Each row is a point on a tangle of strands that fork, close into loops and nearly touch. The rows are in no order.
(in the rows, 128 means zero)
Two points are linked if the straight distance between their rows is under 44.4. Some points are linked to none.
K441: [147 197 147 185  74 117 154 142 116 145  90 157  80]
K883: [181  80 158  80 192  91 140 127  58 129 147 113 155]
K472: [ 90  95 106 147  84 129 125  95 174 144 133 123 133]
K513: [169  72 151 100 160 118 144 123 102 126 158 106 159]
K125: [181  78 134 142 129  96 166 101 142 134 144 126 169]
K378: [118 123 122 158  75 102 149  92 155 147 115 131 135]
K986: [147 205 165 142 175 123  85 161 114  98 120 151  99]
K399: [107 161 123 158  88 113 128 116 143 141 101 132 114]
K592: [ 98  61  93  79 120 154 149 121 135 131 158 112 171]
K38: [150  71 147  75 181 131 128 117  72 131 155 100 174]
K549: [111 219 141 172  73 136 122 148 130 145  94 158  70]
K201: [135 200 140 153 152 128  95 146 129 108 101 151 102]
K992: [165  60 135  97 145 131 154 119 112 127 154 109 167]
K627: [140 174 141 143 163 125 102 147 130 101 111 139 110]
K197: [105 161 130 165  66 116 131 112 147 145 101 129 115]
K258: [ 86 123  95  99 152 160 105 149 136 108 134 121 106]
K452: [175  71 162  91 175 101 141 122  77 129 157 107 161]
K694: [153  94 117 138 130 107 149 111 150 124 136 128 149]
K395: [130  76 103 105 134 136 145 123 138 125 149 125 148]
K778: [163  92 149  73 206 105 121 132  50 128 143 110 152]
K801: [ 89 154 117 149  98 122 104 120 154 134 105 136 107]
K882: [134  57 113  79 145 154 155 115 115 130 149 106 184]
K762: [109  68 100 125  96 124 143 100 161 146 153 136 154]
K863: [155 219 170 156 163 121  86 155 106 105 110 158 103]
K79: [201 164 181  99 215  72 132 166  65 109 128 140 121]
K21: [119 165 145 182  31 121 156 123 147 153 108 132 106]
K402: [137 161 152 124 177 128  99 152 126 100 128 129 105]
K480: [ 52 110  87 107 117 169  95 141 159 120 150 112 115]
K133: [117 132 127  99 180 157 108 154 121 109 134 112 108]
K168: [144 183 171 120 189 120  90 160 112  98 127 138  98]
K624: [139  60 125  75 162 153 145 113 102 128 150  99 188]
K350: [120  65  99 115 114 127 147 112 150 134 155 130 154]
K811: [151 183 147 193  54 108 167 135 123 150  97 153  85]
K85: [ 85  62  91  88 108 152 135 123 149 136 163 117 161]
K101: [ 82  68  90 106  98 150 133 116 159 138 160 121 152]
K850: [ 99 117 110 148  82 113 130  98 165 143 122 129 132]
K313: [ 92  76 103 140  84 132 132  93 173 149 143 125 150]
K252: [123 158 119 156 109 109 127 117 141 128 104 138 122]
K499: [ 73 102  93 109 123 149 110 134 150 122 147 118 119]
K874: [ 95 208 133 158  85 132 108 142 137 141  88 148  84]
K615: [129 165 121 152 132 115 119 130 141 120 104 141 114]
K459: [136 214 137 163 135 131 103 144 123 120  92 159  96]
K793: [125  97 105 106 148 138 134 132 137 115 143 115 130]
K40: [150 219 150 171 125 131 112 141 111 126  86 160  91]
K721: [134 173 147 185  45 110 160 130 132 153 101 141  99]
K706: [ 88 196 130 159  79 133 106 133 147 141  91 138  92]
K70: [152 106 120 147 117  97 154 102 146 134 130 133 150]
K466: [154 173 141 182  89 104 162 119 116 140  96 143 115]
K869: [150  85 147  74 191 120 119 129  65 131 148 100 164]
K491: [131 123 138  94 185 152 113 148 103 115 138 105 124]
K348: [136 210 144 178  79 126 138 145 118 144  86 159  74]
K241: [155 235 162 168 153 135  84 152 102 113 101 165  90]
K849: [183  55 137 121 136 108 171 107 134 135 154 124 174]
K668: [100  98  96 107 134 142 127 132 142 122 144 120 125]
K403: [147 101 127 107 162 140 130 134 123 113 147 109 136]
K210: [ 48 124  89  95 134 172  88 151 149 113 145 115 107]
K274: [158  93 121 127 143 112 144 118 138 120 143 118 145]
K614: [122  58 102  77 134 152 157 116 126 130 154 113 180]
K915: [ 82  98  98 134  98 142 106 110 169 132 140 125 125]
K420: [179  99 132 153 119  90 167  95 144 136 132 133 167]
K659: [110 129 109 107 164 150 113 148 132 107 133 119 108]
K601: [138 107 132  95 171 146 123 141 114 116 142 105 133]
K148: [ 68 128  92  89 147 167 101 154 138 114 137 119 103]
K55: [147  60 145  74 174 141 137 113  81 131 156  98 186]
K812: [ 83 168 120 152  93 133  97 125 156 136  97 130 101]
K269: [107 164 138 177  38 126 146 120 157 149 103 125 108]
K947: [173  55 135 111 138 121 164 112 127 131 154 118 175]
K54: [156 244 156 170 136 142  98 148 107 127  89 169  77]

A fork is a point with three links, a tip a point with one. Leave the first point through the second and follow the links. Name the first fork or tip that comes.
K706, K812 -> K399
K882, K614 -> K101
K420, K70 -> K274
K313, K762 -> K793

How many points has the smallest loop of links through each point below? Write 0 if it is on no loop.
K197 -> 13
K459 -> 10
K258 -> 12
K992 -> 0

A piece is all that can be reached along the links. How many separate loops has the piece of each point below (a circle has one, a figure eight two, a Y none), and how many tips (points with one link)?
K721 -> loops 1, tips 1
K762 -> loops 1, tips 2
K778 -> loops 0, tips 2
K40 -> loops 1, tips 0

Name the points in between on the shortest way along the links from the first point to the second, in order.
K874, K801 -> K706 K812
K269, K706 -> K197 K399 K801 K812
K38, K614 -> K55 K624 K882
K615, K197 -> K252 K399
K513, K624 -> K452 K883 K778 K869 K38 K55
K313, K499 -> K762 K350 K395 K793 K668
